Points on a hilly landscape, in no order, each with its height.
From any point a ball rolls to the lowest of the 2 points nearest to it. It stops when none of these is lower. Distance is the straight distance between rows; heights are no part of it.
pobu: [141 162 103 155 116 159 180 106 115 136 149  97 104 116 161 113 115 110
 132  78 146 168 144 182  81 128 151 128 131 142 137 169 151 185 152 157
 102 189 179 165  99  75  91  65 112 124  90 134 140 130  75 121 140 112]  h=3.03
golum: [107 153 117 113 168 124 147 171 120 146  74 115 168 112 151 120  86 105
 116  76 108 134  96 153 129 137 161 176 165 121 122 145 152 114 100 120
  96 152 153 118 112 164 110 105 127 179 165 129  85  62 169 152  87 156]  h=7.40
Samag: [110 146 106 168 153 167 173 102 118 127 179 117  73  74 130 119 167 150
 173  96 100 148  97 177  70 110 168 142 142 146 178 146 119 157 103 116
 120 131 120 176  87  77 118 105  86 131 145 107 141 135 138 148 144  75]  h=2.19
sige: [126 130 113 153 135 139 193 100 105  96 137 112 146  49 123 158 143 131
 171 101  93 151  56 163  56  82 195 175 172 147 145 112 124 158  98 109
 129 142 125 117  90  87 131 123 106 133 168 112 125 101 150 150  84 119]  h=1.81
faba: [171 156 126 110 168 135 179 128 100 130 135 143 150 114 127 145  61 116
 123  95 120 102 168 105  18 174 123 105 136 120 113 161 110 104 138 162
  68 160 135  70 178  85 133 127 106  98 162 146 103 146 144 148 113 135]  h=2.05
papo: [152  80 104 117 169 156 154  96  93 107 114 119 138 143 124 132 108 152
 153 132 110 108  95 103 143  85 137 144 150 145 146 109 157  93  80  91
 129 116  95  89  74 161 184 168 131 141 137 133 113  97 159 156 112 130]  h=6.61
vofum: [131 101  93 110 146 115 111 144 146 148 123 122 121 108 111 152  96  87
 128 138 146  95 171  87 108 141 120 129 134  97 124 129 150  78 150 150
 149 148 157 164 207 104  74  89 127 179 141 137  61 150 149 130  90 164]  h=7.51
zan: [138 136 171 119 143 126 126 124 154 113  79 110 161 119 151 165 122 142
 152 129  81 132  69 140 125 128 163 182 211 113 101 119  94 126  57 115
 136 121 115 111  80 136 160 133 108 149 154 113 150 155 178 142 112 154]  h=7.08
gome: [113 163 115 158  99 184 148 153 107 127 131  96 110  85 141 124 117 104
 170 102 109 153 151 170  88 200 146 152 101 107 110 187 127  66 138 168
 138 158 172 155 129 145  95  73  88 152 110  75 151 163 130 143 158 112]  h=3.47
Vib: [160 123 138  95 135 188 108  82  93 141 125 137  96 137  88 115 138 146
  86 114 131 160 103  70 137  73 151 173  93 146 154 102 156 136 111 106
 178 133 134 128 100 117 168 123 137 208 101 100 114 140 130  91 145 172]  h=6.09
Sop: [127 172 138 140 127 162 128 114 159 180 144 122  80 185 163 112  97 107
 182 152 120 105 151 181 184 152 105 141 110 135 139 156 110  74 109 137
 117 119 123 164  87 168 117 107 108 126  98 144 130 131 118 159 173  89]  h=6.44
mugu: [ 86 143 169 116 147 108 111 173 190 131  83 119 146 152  95 116 126 134
 159 143 149 120 148 158 163 144 167 126 117  86 131 138 119  76 111 165
 103  96 145 124 201 163  96 124  95 232 159 165  98  79 159 155  93 171]  h=2.39
tad: [163 115  71 100 161 105 125 135  57 125 170 123 165 144 147 112 140  89
 129 112 127 140 122  82 105 146  83 125 157 197 113 120 152  96 163 118
  69 145 122  78 117  96 166 123 161  48 137 118  86  85 116 123 123 113]  h=6.17
pasa: [114 124 175 123  83 138 128  90 126  93 194 198 132 129  97 157 151 117
  75 123 162 144 154  90  79 172 168  89 111  66 142 132 120 154 189 170
 128 149 170 138 112 116 142  89 158  67  82 129 142 159  84 111 162 124]  h=0.75
vita: [151 166 168 153 128 125 142 168 153  98  90 128 152 123 143 178 107 137
 175 162 105 123 101 166 109 158 138 154 197  80  95 111  80  90  90 123
 124 124  88 119  95 160 165 148 122 107 164  88 162 131 161 144 122 124]  h=6.98
zaleb: [ 64 112 140 170 142 130 151 147 111 144 128 109 125 104 134  94 156 172
 165 128 106 121 125 197 136 149 141 112  97 147 150 113 144 110 129 131
 114 103 136 148 105 153 118 197  98 144 116 141 136 163 176 180 130  61]  h=4.71
tuz: [129 160 162 136  78 210 120 114 101 161  89 108 101  80 104 126 108 150
 112 117 109 135 134 156 151 140 129 161  57  90 106 157 128 161 108 106
 190 127 124 146 113 148 152 149 111 144 120 108 167 203 126  85 156 156]  h=4.45
fitub: [ 92  92 130 140 165  96 126 161 118 152 118 180 137  82  87 167 189 171
  87 104  97 149  86 133 170  59 138 118 127  83  58 137 131 160 121 119
 153 116 154 139 130 195  96 178 153 114  91 107 193 106 132 116 108 130]  h=5.02
Kad: [126  89 157 107 108  97  95 117 202 109 145 166 174 173 105 157 164 119
 164 175 163 129 159  80 172 162 155  86 109  97 141 124  76 102 156 172
 104  64 125  97 139 125 120 163 151  76 120 150 115  96 115 142 150 104]  h=2.63
zas: [112 158  70  98 131 118 121 143 131 173 160 160 112 184 139 115 108 120
 124 143 139 133 183 139 120 163  81  76 102 161 138 136  96 104 183 142
  84 137 100 142 133 112 110  95 162  71  97 147  88 125 115 114 177  91]  h=6.16
Kalab: [134 130 102 140 152 125 130 138  87 145 161 155 121 140 135 115 142 173
 112 114 130 141 149 140  61 126  95 100 128 178  92 118 152 165 166 160
  85 137 141 125 127  68 127 126 132  64  77 137 148 187 135 129 136 109]  h=5.84
bila: [122  94  47 119 208 154 160 139  96 150 164 143  99 105 107 185 148 155
 133 137 123  98 173 134 113 169 146  92 143 114 112 165  94  71 141 131
 104 152 157 117 150 180  77 113 157 113  88 119 145 132 136 162 149  89]  h=6.82
kul: [115 118 139 139 118 131 123 131 115 139 142 179 109  98  55 185 142 167
  69 134 140 129 129 133 154 110 141 111  94  72  91 114 121 149 135  92
 178 115 124 138 158 169 150 190 179 120 117 100 195 132 120  81 123 152]  h=4.83
pevo: [184 139  99 177 138 103 179 111 151 109 163 115  97 134 136 136  81 118
 127 144 165  91 134 121 109 119 116 116 176 123 136 123 114 151 131 127
 117 149 126 156 153  83 125 126 126 110 133 167 147 103  78 142 109 118]  h=3.66
zutik: [144 148 105 131 103 142 105  98 119 169 130  98 116 160 190  71 113 110
 159 123 113 126 147 114 153 114  55 169 115 166 117 109 182  99 132 128
 148 146  96 151  88 108 132  96 124 105 105 134 110 168 144 123 148 142]  h=4.57
Reler: [106 102 138 140  69  79 113  92 131 110 113 121 121 140 130  74 114 112
  86 127 112  92 109 106 166  82  72 130  86 184 152 111 165 214 112 103
 181 110 109 144 135  83 148 154 118 114 145 189 131 153 111 107 116 140]  h=3.75
gema: [ 79 157 163 134 110 179 102 154  92 125 133 122 115 114 144 124 154 139
 128 101 132 172 140 140  75 216 136 104  66 124 142 160 130 102 170 156
 127 127 173 126 123 142 125  80 111 115 107  79 156 171 123 118 181 119]  h=3.69
Levu: [ 93 144 154 147 113 165 128 157  91 128 106 124  89  80  80 162 136 172
 115 122 100 126 118 166 142 144 134 145  90  67  89 157 122 131 106 102
 182 103 116 151 123 166 132 173 127 150 128  70 205 178 160  99 130 119]  h=4.65
Pud: [174 100  99  98 142  67 106 141 102 102 155 148 173 141 136 137 136  91
 133 125 103 132  94  83 158 117  93 142 159 159 111 107 109  98 157 103
  98 103  80  86  97 149 178 169 167  37 160 114  97  73 120 100 123 110]  h=6.30
karaf: [100 141 100 150 152 179 187 126 107 155 109  78 128  92 168  82 156 177
 193  99  84 136 120 222 155 148 124 157 166 158 135 140 139 113 104 125
  88 137 111 137  60 159 130 144 114 145 105 116 150 149 199 171 135  90]  h=4.93
Beg: [119 124 135 136 148 146 182  85 146 107 122 106 125 109 102 140 120 147
 138 104 137 117  69 157  73  73 206 145 170 124 163 130 125 175  66 108
 141 123 136 114 118  85 121  99  71 199 178 149 138  89 131 173  95 141]  h=1.35
Tavu: [124  74 145 100 141  41  82 168 167 117 113 141 169 113 128 145 186 107
 112 155  79 123 103 111 109  92 117  98 181 115 106 134  86 174  97  97
 152  87 120  95 160 144 113 122 126  86 173 128 104 142 122 135 101 134]  h=2.33
zafa: [120 115 112 182 126 136 125 146 108 153 158 124  92  90 126 127 211 130
 120 111 143 155  98 128 193 107 126 139 131 151 128  99 183 129 145  83
 140 137 142 150  94 138  99 135 148 161  70  81 163  73 120 112 135  97]  h=5.40
mumit: [140 144  83  85 115 140  94 167 131 155  98 124 144 155 128 177 126 128
 122 137 161 161 179 107 183 178  78 106  75 136  63 150  96  78 183 125
  88 173 160 100 165 132  92 129 209 127 106 112 123 115 129  73 136 163]  h=1.59
sigal: [118 105  76 148 132 117 125  99  82 110 151 143 108  87 126 127 143 106
 104 111  75 125  84 127 125  53 120 127 151 166 128 103 150 193  95  45
 149 122  78 142  89 130 147 131 148  70 131 122 143 144 115 106 133 124]  h=4.70
Dez: [118 138 191 113 137 125  96  99 167 130 125 162 132 156 132 131 103 136
 120 110 124 134 133 126 112 116 157 129 121 115 123 129 134 159 110 179
 121 114 157 138 109  95 132 140 108  90 119 151 143 148  97 132 142 132]  h=2.35
zuf: [138  91 137 149  73 144 129  88 141 113  93  76 110  98 136  79 143 119
 134 145 124 108 122 124 202  90  99 176 128 143 122 104 175 189 112 103
 180 124 129 148 133  93 109 174 101 167 115 156 151 171 123 113 105 150]  h=4.07
kagid: [109  87 119 125 137  84  81 124 159 170 179 142 137 125 161 136 174  93
 147 118  94 124 137  92 119 133 113 135 155 130 112  89 158  76 138 129
 156 113 136 164 139 102  70  86 146 117 102 100 100 162 135 130 146 113]  h=7.16
Tukez: [144 177  88 160 124 112 139 129 146 193 176 175  69 170 113 131  85 115
 136 165 130 110 181 151 156 152  93 127 122 152 140 152  95  57 155 155
 118 130  90 174 118 139 114 104 145  95  88 118 105 121 112 123 170  88]  h=6.29
budu: [100  86 112 135 155  73 129 125 112 127 145 159 142 152  86 101 121 148
 114 124 129 100 116 134 122  69 135  91  98 166 178  94 151 164 128  96
 109  97 109 133 129 150 143 187 129  98 149 167  94  93 135 157 106  92]  h=4.34
gusak: [186 163 151 125 156 118 127 160 131 109 106 108 153 147 134 185 126 154
 165 151 165 143 142  89 127 155  85 130 180 124  53 113 115 122 157 154
  65 149 140  98 185  87 137 162 170 116 128 118 149 138 128 107  91 158]  h=5.16
sab: [133  76  82  81 123 102 108 129 135 112 169 150 174 135 136 142 167  80
 118 141 114 129 111  88 170 151 158  91 162 114 164 128 107 102 150  89
 104 109 100  81 106 190 139 124 171  56 151 111  88  42 104 127 144  79]  h=6.45
sud: [176 192 107 199 151 140 162 119  99 154 132 157  91 116 118 122 125 163
 178 154 129 137 141 146  70 139 110 157 169 156 114  99 123  63 156 146
 100 137  91 157 105  84 163 116 111 123 112 102 145 130 166 146 132 110]  h=3.04
bevad: [153 129 131 146 123 109 154 109  96  98 104 144 163  95  95 169  87 137
 162 154 107 109 132 139  68 133 131 126 141 112 107  94 107  84 117 130
 122 132 100 110 118 136 196 206 111  97 156 122 142 172 172 150 106 118]  h=6.88
peke: [109  91  65  98 118 119 137 137 114 111 164 142 147 107 111 165 155  80
 102 161 148 129 138  94 179 171 144 105 132  93 139 126 121  71 166  92
 126 137 131  96 125 186 106 110 182 104 113  89 114  51 117 108 130 106]  h=6.58
nebe: [142 175  67 205 124 150 170 156  88 148 141 116  84  92 135 117 138 147
 181 140 108 122 164 164  78 174 103 134 151 145 114 142 125  72 169 146
 130 142 107 169 127 101 107  97 103 149 108  87 146 184 157 139 137 107]  h=3.22
Sotef: [118 136  99 139 144 138 139 114  92 130  84 119 127 128 114  93 103 162
 138 121 133 102  86 135 172  59 105 166 119 143 142 100 185 108 105  86
 165 131  93 133  81 192 173 179 138 216 135 120 123 104 189 129 109 178]  h=6.43
Zeru: [134  78 124  89 156 136  83 109 173 128 141 120 106 183 134 131 167 119
 125 160 165 115 146  74 179 122 130 101 143 126 139 121 125 107 115 115
 136 101 141 120 162 146  81  99 130 189 107 144 101 114 110 125 138 145]  h=7.18
Kamop: [178 129 104 182 110 148 173  86 140  98 158  86 101 139 160 130 129 111
 138 127 190 142 134 128 122 110 143 132 178 137 138 116 154 165 145 133
 127 165 152 151 119  48 130  81 130 126  85 137 170 119  73 113 125 131]  h=3.39
dun: [145 173 144 127 137 155 144  98 113 124 108 132 120 137 137  96  39 142
 122 113 141  89 118 134  62 109 120 145  97 144 169 119 130 143  96 124
 135 140  90 120 110  93 193 134  92 130 194 184  91 139 148 139 125 157]  h=2.92
kubaf: [141 158 183  83 130 132  76 103 143 116 112 151 147 164 161 138 104 149
 126 135 116 123 140  82  91 152 125 126 121 102 109 131  95 147 107 185
 134 103 112  85 117 117 163 122 132  66 112 121 158 220 142 107 168 150]  h=1.95
batu: [128 154 106 123 134 151 167 128 100 136 123  98 112 166 175 108  82 127
 101  68 188 151 167 161  72 128 109  95 107 171 125 143 158 178 173 161
  91 187 169 158 145  74  89  78 130 129 104 160 113 126  92 100 129 160]  h=2.60
fogak: [113 141  99 148 108  94  76 124 124 150 197 162  93 129 149 121 166 111
 148 140  92 123 138 110  50 150 108 102 121 113 158  98 130  95 138 128
 160 117  95 163 125 108 109  90 131  78 114 101 113 196 144 151 174  94]  h=7.24
mumab: [169 177 131  98 162 163 166 129 131 152 103 128 149 166 153 129  66 137
 170 122 131 119 189 125  72 181 111 119 112 136  98 161  96  58 151 183
  37 162 148  82 155 108 115 129 112 116 132 170 105 136 160 159 146 136]  h=2.44
Dela: [ 97 131 137 140 130 124  91 181 115 141 142 153 108 142 105 130 137 149
 113 159 129 121 150 115  79 148  90  96  99 103 132 103 117 117 138 136
 167 105  97 159 181 105 128 123 143 119 138 108 110 192 154 119 130 128]  h=7.32
baf: [158  88 126  94 139  50 101 134 124  94  95 149 137 143  77 142 137 142
  92 158 118 111  73  89 158  31 103 108 140 136 130 108 105 186  99  67
 179 121  58  78 145 176 188 194 147 159 157 118 150 117 148  90  92 168]  h=4.29
Rapav: [145 119 139 142  85 150 119  73 142 133 109  60 129 141 169  68 125 114
 183 145 103 109 108 132 193  83  88 193 120 158 136 118 186 131 100 109
 162 119  93 148  76 113 155 141 119 143 108 167 123 173 139 122 136 146]  h=4.33
Sotem: [156 145 106 114 150 162 180 112  81 133 103  94 123 119 163  99  49 144
 123  90 138  88 135 111  68 128  96 140 122 142 147 139 148 156 120 142
  93 164 137 108 152  95 149 126 109 149 177 191  86 156 150 152 104 153]  h=2.55
Pizor: [103  96 111 213 121  88 152 153 116 155 145 120  95  83 117 105 178 129
 126 113 155 158 110 152 167  83 123 145 123 159 117  97 178 151 174 116
 131 136 150 188 136  95  70 166 127 153  91 117 152  95 122 127  89 101]  h=5.54
fuva: [ 82 112 180 110 177 175 125 141 143 140  99 146 107 122 113 135 140 203
 120  88 108 146 101 161 146 104 193 141 128  76 132 154  99 151  68 149
 141 120 148 148 119 155 116 122  92 203 152 123 148 135 153 134 146 129]  h=1.92
zele: [ 98 108 176 185  45  99 104 147 177 108 109  95 151 119 126 104 158 102
 154 164 142 126 145 166 184 172 127 123  92 130 129 112 128 111 135 116
 165  89 141 110 121 171 118 167 115 121 115 115 173 106  99 158 134 103]  h=1.28
valig: [152 144  87 182 107  81 184 151 122 112 162 142 107 130 106 126  76  94
 116 161 149 102 133 166 116 147 112 104 140 144 147 108 102 127 171 134
 109 139  95 160 147 108 150 152 135  84 149 147 117  74  87 122 117  76]  h=3.87
gel: [114 114 100 133 148  68 109 121  91  99 125 168 139  86  77 150 146 118
  87 123 101 132  49 120 119  28 107 115 129 131 127  89 121 172 111  46
 183 116  68 120  92 181 153 170 167  97 135 103 147  77 142  98 111 156]  h=4.50
letog: [160 153 154  95  82 131 110 124 157  87 148 111 150 183 166 131 112 112
 134 169 172 130 137  99 193 147  98 122 118 114 130 135 104 131 136 136
 132 111  90  91 114 128 174 129 134 100 142 158 144 103  87  86 161 140]  h=1.27
ragot: [175 175 132 107  99 175 152 115 125 114 128  81 157 130 157  86  58  95
 139 126 149  82 134 149 183 128 108 167  79 141 160 156 140 127 102 107
 147 136 109 134 105 190 187 121 103 143 147 174 108 112  95 145 139 143]  h=6.73
mip: [200 102 128 121 174 170 170  72  97  81 118  94 131 129 131 148  73 149
 162 155 135  89 124  94  91 129 133 145 158 143 142 122 119  80 102 122
 107 137 116  73 110 130 193 183  99 120 151 163 133 132 155 170 116 128]  h=6.75
rudap: [ 75  80 151 127  53  82 111  91 143 102 131 139 143 138 137  63 147  97
  54 117 148  99 142  98 167 127 102 101  86 150 171 118 176 186 143 125
 160 118 150 128 152 102 116 135 121 108 135 172 107 106  78 122 117 123]  h=3.45
Rut: [104 136 225 102 112  73  74 161 195 100  66 126 180 171 128 121 139 125
 139 159 122 126 131 127 150 153 150 136 114 121 131 106  97 109 125 186
 117  80 135  87 156 135 144 165 103 165 174 138  99  99 149 157 100 138]  h=2.00
Luris: [126 128 119  67 104 114  87 164 164 127 102 112 168 138 141 171 116  93
 115 134 125 139 158  98 172 192 112 121 123  88  86 170  97 115 148 129
 131 143 144  92 182 135 103 103 167 121 137 102 123 150 113  81 138 159]  h=1.13
razel: [132 107 181  91 119  62  71 129 220 114 114 133 183 185 142 122 134 112
 166 159 128 118 146  73 161 153 105 137 119 127 111 114 102  81 139 178
 100  74 105  90 128 106 134 174 116  91 164 163  83 105 143 138 129 129]  h=2.34
kavib: [ 79 113 148 145  54  95 117 116 150  91 130 144 136 136 123  96 143  89
  76 124 121 109 131 161 140 156 136  95 126 108 161 144 114 190 131 111
 158 100 135 143 127 127 119  79 121  81 146 146 129  87  57 127 141  97]  h=3.12
dima: [119 116 183 102 155  78  87 181 165 140 117 170 154 133 117 159 148 136
 132 133  96 150 116 120 114 120 137 120 137 106  75 128  89 165 105 139
 106  89 131 114 162 130 114 146 142  77 144 129 121 140 123 118 112 119]  h=2.57
duli: [140 146  79 106 173 118 124 148  97 161 168 144 120 170 160  91 138 130
 104 113 140 139 151 110  89 124  67  87 148 192 129 120 140 153 158 122
  54 140 113 114 126  85 116 104 156  56 100 142  93 102 119 117 140 103]  h=6.00
mezi: [163 144 145  96 129 146 143 130  98  94 143 140 159 119 119 168  86 113
  92 118 149 142 149 107  68 163 177 115 126 110 143 162 107 113 152 149
  88 143 151  73 138 113 170 110 115  88 153 115 105 106 103 127 133 131]  h=1.64
Vafir: [ 94 136 116 178 123 133 154 122 129 109 185 130  84  68 125 132 189 104
 121 115 100 160  74 184 111 139 180 114 132 133 162 159 131 136 119 117
 109 113 143 182 108 125  80  85 112 112 128  77 153  96  95 142 164  59]  h=2.48
sugo: [135  66 118 106  99  53 115  90 125  94  78 143 130 127  95 100 141 103
  85 140  87  98  80  66 147  51 103 149 134 186 136 105 131 187  90  70
 189 121 109 113 140 103 172 155 132 172 165 130 133 134 138 107  85 157]  h=4.05
Zuloz: [227 103 139 118 152 116 143 110 150  87 135 118 145 120 121 190 118 121
 145 158 184 122 136  49 123 121 112 154 187 114  85 127 118 101 145 158
  73 146 168 104 190  89 139 172 142 132 152 154 122 119 122 115  70 157]  h=5.33
fuvi: [ 92 124 123 144 157 109 142 183 114 151 122 129 150 122 122 129 104 106
 119  91 127 136 129 169  89 147 164 137 134 140 143 124 141 129 130 136
  89 133 149 139 159 135 103 104 112 119 166 134  87  59 138 160 102 107]  h=7.54
Res: [ 99 133 161 103  91 136 111 120 142 107 115 115 124 133 141 108 103 108
  81  96 106 125 128 143 118 149 159 114 112 102 139 174 122 208  89 141
 172 131 158 146 151 118 106  74 100 131 137 135 138 146  78 111 154 140]  h=2.76
kune: [ 98 114  68 138 142 123 166 165 123 121 171 140 103 115  97 166 145 123
 117 164 146 131 142 176 137 164 148  75 149 132 139 150  81  97 165 128
 108 130 127 114 149 178  90 126 158 115  86  91 150  89 111 136 151  67]  h=6.72
Nubiz: [147 153 123 123 132 186 179 109 109 129 116  63 162 123 166  84  74 112
 152  89 149 108 127 165 171 120 155 148 114 149 186 157 160 142  99 121
 100 154 157 136  95 170 142 117  93 178 142 189 107  98  97 173 121 109]  h=6.93
Pep: [ 79  89  77 129 150 118 129 134 119 160 153 154 123  69 112 150 178 121
  84 104  94 129  95 143 198  92 123 122 113 115  94 135 150 144 132  81
 139 120 148 131 100 207  68 148 163  91  73  88 170  81 125 113 130 112]  h=5.20
daz: [141 127 170 125  26 128  96 112 190  81 120  86 147 176 149  90 143 112
 133 188 186 109 133 109 233 149  97 129  96 116 143 128 132 132 129 116
 167  92 109  90 120 160 150 163 132 134 125 156 153  97  85 124 148 146]  h=0.83
Papil: [130 136  80 164 155  93 167 152  90 124 154 160 116 140  87  95  69 127
  97 120 149  91 144 149 131 111  90 106  92 167 153 106 136 144 157 104
  93 124 101 146 135 127 171 203 143  99 154 168  96  82 130 121 115 110]  h=4.10
labo: [119  61 128 108 151 145  82 102 150 161 176 146 108 158 143 143 185 139
 145 135 147 142 148  71 152 141 130 106 134 132 141 120 144  91 146 132
 139 114 158 134 131 116  88 104 162 118  64 109 125 141 120 125 164 106]  h=7.06
Faza: [ 94 122 156 149 165 121 146 122 149 116  83 150 114 124  90 131 127 201
 117 114 127 123  88 185 136  41 178 138 155  91 143 124 127 192  65 124
 159 108 127 142 132 146 121 162  88 218 154 142 164  89 144 151 102 154]  h=1.47
verez: [122 145 143 112 106 114 109 160 124 126  62 110 165 103 142 129 113  97
 113 126  97 134  85 145 181 135 148 177 147 107 115 127 139 117  80 113
 164 129 127 108 100 185 130 106 134 176 163  87 141 103 139 121 105 167]  h=7.23
Fufid: [ 96 138 207 169  77  95 104 178 162  94 100 107 184 143 128 123 140 101
 149 148 123 162 112 187 138 186 180 112 109 124 133 137 110 131 115 156
 127  85 148 129 157 152 120 146  83 135 164 112 145  75 109 162 129 115]  h=1.63
nev: [126 192 148 132  62 182 109  87 114 140 119 125 122 117 141  96  92 122
  99 110 135 124 158 130 114 128 110 151  35  93 129 143 141 135 120 152
 190 139 116 146  97 136 158  99 109 110  85 121 135 203 105  95 172 158]  h=4.21
numed: [183  93 157 129 123  99 142  87 127  93 123 132 147 104  87 182 126 128
 111 148 143 134 102  64 110  92 146 157 164 123  93 102 154 137 148 162
 149 149 173 137 158  68 141 170 132 143 125 121 131 169 131 111  72 170]  h=5.51
ligo: [121 103 119  77 106  86  89 138 163  91 157 162 143 140 138 131 164 100
 107 168 109 111 126  97 132 128 124  72 201  72 141 130  58 192 122  80
 146 103  79  90 138 125 134  89 155  75 148 127 125 159 105 109 160 108]  h=2.01
nitur: [ 96 100  99 144 124 111 126 105 140 127 155 137  90  68 127 122 185 127
  89 109  71 117  76 162 136  60 121 142 170 126 110 135 125 227  77  56
 182 119 107 166 105 148  76  96 135 100 120  99 158 152 104 103 131 117]  h=4.88
Mon: [136  98 150  62  76 123  85 109 189  77 148 119 160 172 177 127 153 106
 112 151 132 136 128  71 172 156 122  92 171  97 140 137  84 170 143 123
 144 112  80  65 115 120 161  99 147  72 143 147 142 124  77 101 174 117]  h=1.67
rume: [149 151  94  83 111 170 129 151 105 127 103 110 129 155 153 148 102 132
 113 107 190 190 184 137 124 158 111  67  96 148 118 160 123 111 193 150
  82 199 174 123 157 124 107  97 174 139 119 143 111  78  90 102 136 172]  h=2.07
bal: [112  85 106 121 162  98 147 145 146 152 137 147 126 116 100 138  80  98
 106 106 152 102 153 127 104 135 156 126 112 105 136 122 144 103 140 149
 100 143 167 148 200 107  82 122 105 150 159 168  69  88 125 144  79 131]  h=7.62
rezis: [ 80 101 136 110 102 133  59 132 182 149 139 125  96 125 112 113 194 106
 114 141 142 120 150 103 176 149 140 100 110  91 156 127 137  89 107 105
 184  98 132 143 153 166  80  60 124 227 126 112 110 115 119 126 133 149]  h=7.29
sug: [140 116 144  83 125 176 124  97 113 115 144 180 144 125  73 187 111 116
  68 118 148 126 171  98 104 166 192  92  98  73 155 169  93 147 157 132
 129 140 164 106 134 154 156 120 148 110 123 129 120 130  86 104 149 145]  h=1.22
vesuv: [ 89 118 199 113 153 142 121 140 193 140  93 109 112 127 119 130 130 148
 139 121 130 134 133 146 117 130 167 133 153  87 113 145 116 135  83 167
 124  98 165 146 180 125  97  88  72 228 139 165 140 169 137 143 118 164]  h=2.32
Nak: [107 183 168 112 117 195  98 124 108 148 113 107 126 158 181  79 130 162
 126  86 143 158 158 137 104 151 139 126  46 154 154 145 147 120 128 172
 120 139 142 125  89 144 125  71  95 116  94 126 121 190 137 140 178 134]  h=3.93
Daveb: [155 182 123 151 124 180 147 109 119 138 138 118 115 142 133 100  95 114
 180 159 129 108 148 165 189 126 113 151  96 145 151 141 131  73 106  99
 137 112  88 134  63 201 177 130 115 124 113 121 140 106 130 140 162 122]  h=6.57
pap: [ 92 165 106 149 141 159 152 117 123 149 108  83 122 114 176 112 135 141
 161 123  79 113  87 213 143 119 147 156 168 142 164 146 137 124  57  90
 121 126  93 138  56 181 122 106 107 140 163 114 136 113 178 168 132 111]  h=5.14
guvup: [184 200 139 164 168 143 169 135 131 185 130 160 110 159 135 117 100 150
 176 123 125 144 151 151  45 165 103 139 183 150  89 128  91  76 165 171
  35 140 108 112 119  71 117 107 103 118 102 126 130 118 142 169 129 109]  h=2.82
nit: [121 117 124 178 118  85 138 144 101 145 150 135 134 120 119 110 144 136
 126 122 150 149 128 133 110 116 102 119 124 171  80  74 170 148 180 155
 102 133 155 175 161  69 110 176 143  91  96 143 130 152 111 122  90 109]  h=5.70
nipe: [149  69 133  89 157 149 143  50 116 129 142 135 107 126  93 124 147 143
 122 123 114 146  73  55  82  50 192 166 137 157 174 118 160 167 100 139
 153 123 152 119 109  73 150 115 119 181 116 141 102 153 137 133 110 142]  h=5.89
nunol: [151 185 154 131 127 132 125 177 118 136  64 111 146 148 160 157 105 141
 151 115 139 150 144 130 126 160  98 162 144 135  74 122 132 109 135 165
  94 178 153 148 143  98 140 126 148 150 138 111 137 136 141  99  99 168]  h=4.99
tola: [ 91 128 109 124 120 110 104 211 103 141 102 106 127 116 109 128 123 132
 123 148 145 124 151 113 107 157  98 108  97 123 114 101 150 118 177 136
 140 130 127 144 223 111 104 131 148 161 153 117  93 176 172 119  83 157]  h=7.41
pok: [133 109  77 131 190 180 139 128 113 178 171 139  64 149 136 143 178 154
 156 116 152 155 164 109 154 142 117  97  99 157 125 142 126  38 148 128
  99 150 157 142 117 150  81  88 140 156  73  98 140 111 134 151 158  85]  h=6.94
Vifa: [ 77  66 120 156 136 106 128 122  89 123 147 118 128  97  92  99 177 157
 139 109 108 135 101 160 102  92 144  97  83 153 171  92 152 131 124  92
 138 103 133 142  97 156 118 210 111 127 115 117 109 137 163 178 118  74]  h=4.55
torud: [151 216 138 148 128 169 127 147 114 165  78 116 129 164 179 105  93 145
 162 131 128 152 146 135 162 126  68 198 129 145  79 121 135 110 130 141
 128 162 111 159  87 116 156  93 142 149 117 124 132 142 152 105 115 171]  h=4.80
nize: [152 162 186  55 113 122  77 150 157 112  92 108 151 157 139 155 109 120
 102 147 133 143 154  92 106 156 128  94 127  86 108 158  91 136 133 191
 121 144 133  91 196 111 127 107 151 120 140 112 135 196 130  83 144 172]  h=1.56
fomin: [130  86 161 110 152 121 126  99 132 140 128 127 125  94 116 136 176 141
 124 108 106 166 104 100  86  94 172 180 149 129 130 112 159 151 129 171
 156 146 166 140 139  44 100 124 105 187 120 131 105 179 154 121 103 146]  h=5.71
memem: [141 140 132 113 146 171 111 141 115 143  82 130  92 126  91 126 128 175
  92 133 142 137 109 105 171  69 135 155  99 104 132 114 147 137 101 100
 175 130 137 124 132 176 132 147 145 248 113  99 141 133 156 100 120 186]  h=6.25

Two balls start at each pair of points below. Name the first point that both come to, or write none.
zan / karaf | Luris
gema / nunol | none
gusak / pevo | Luris

For each start below, name the point where the ball stops.
golum | Luris
Zuloz | Luris
pok | duli
nit | pasa
sigal | Luris
zaleb | Luris
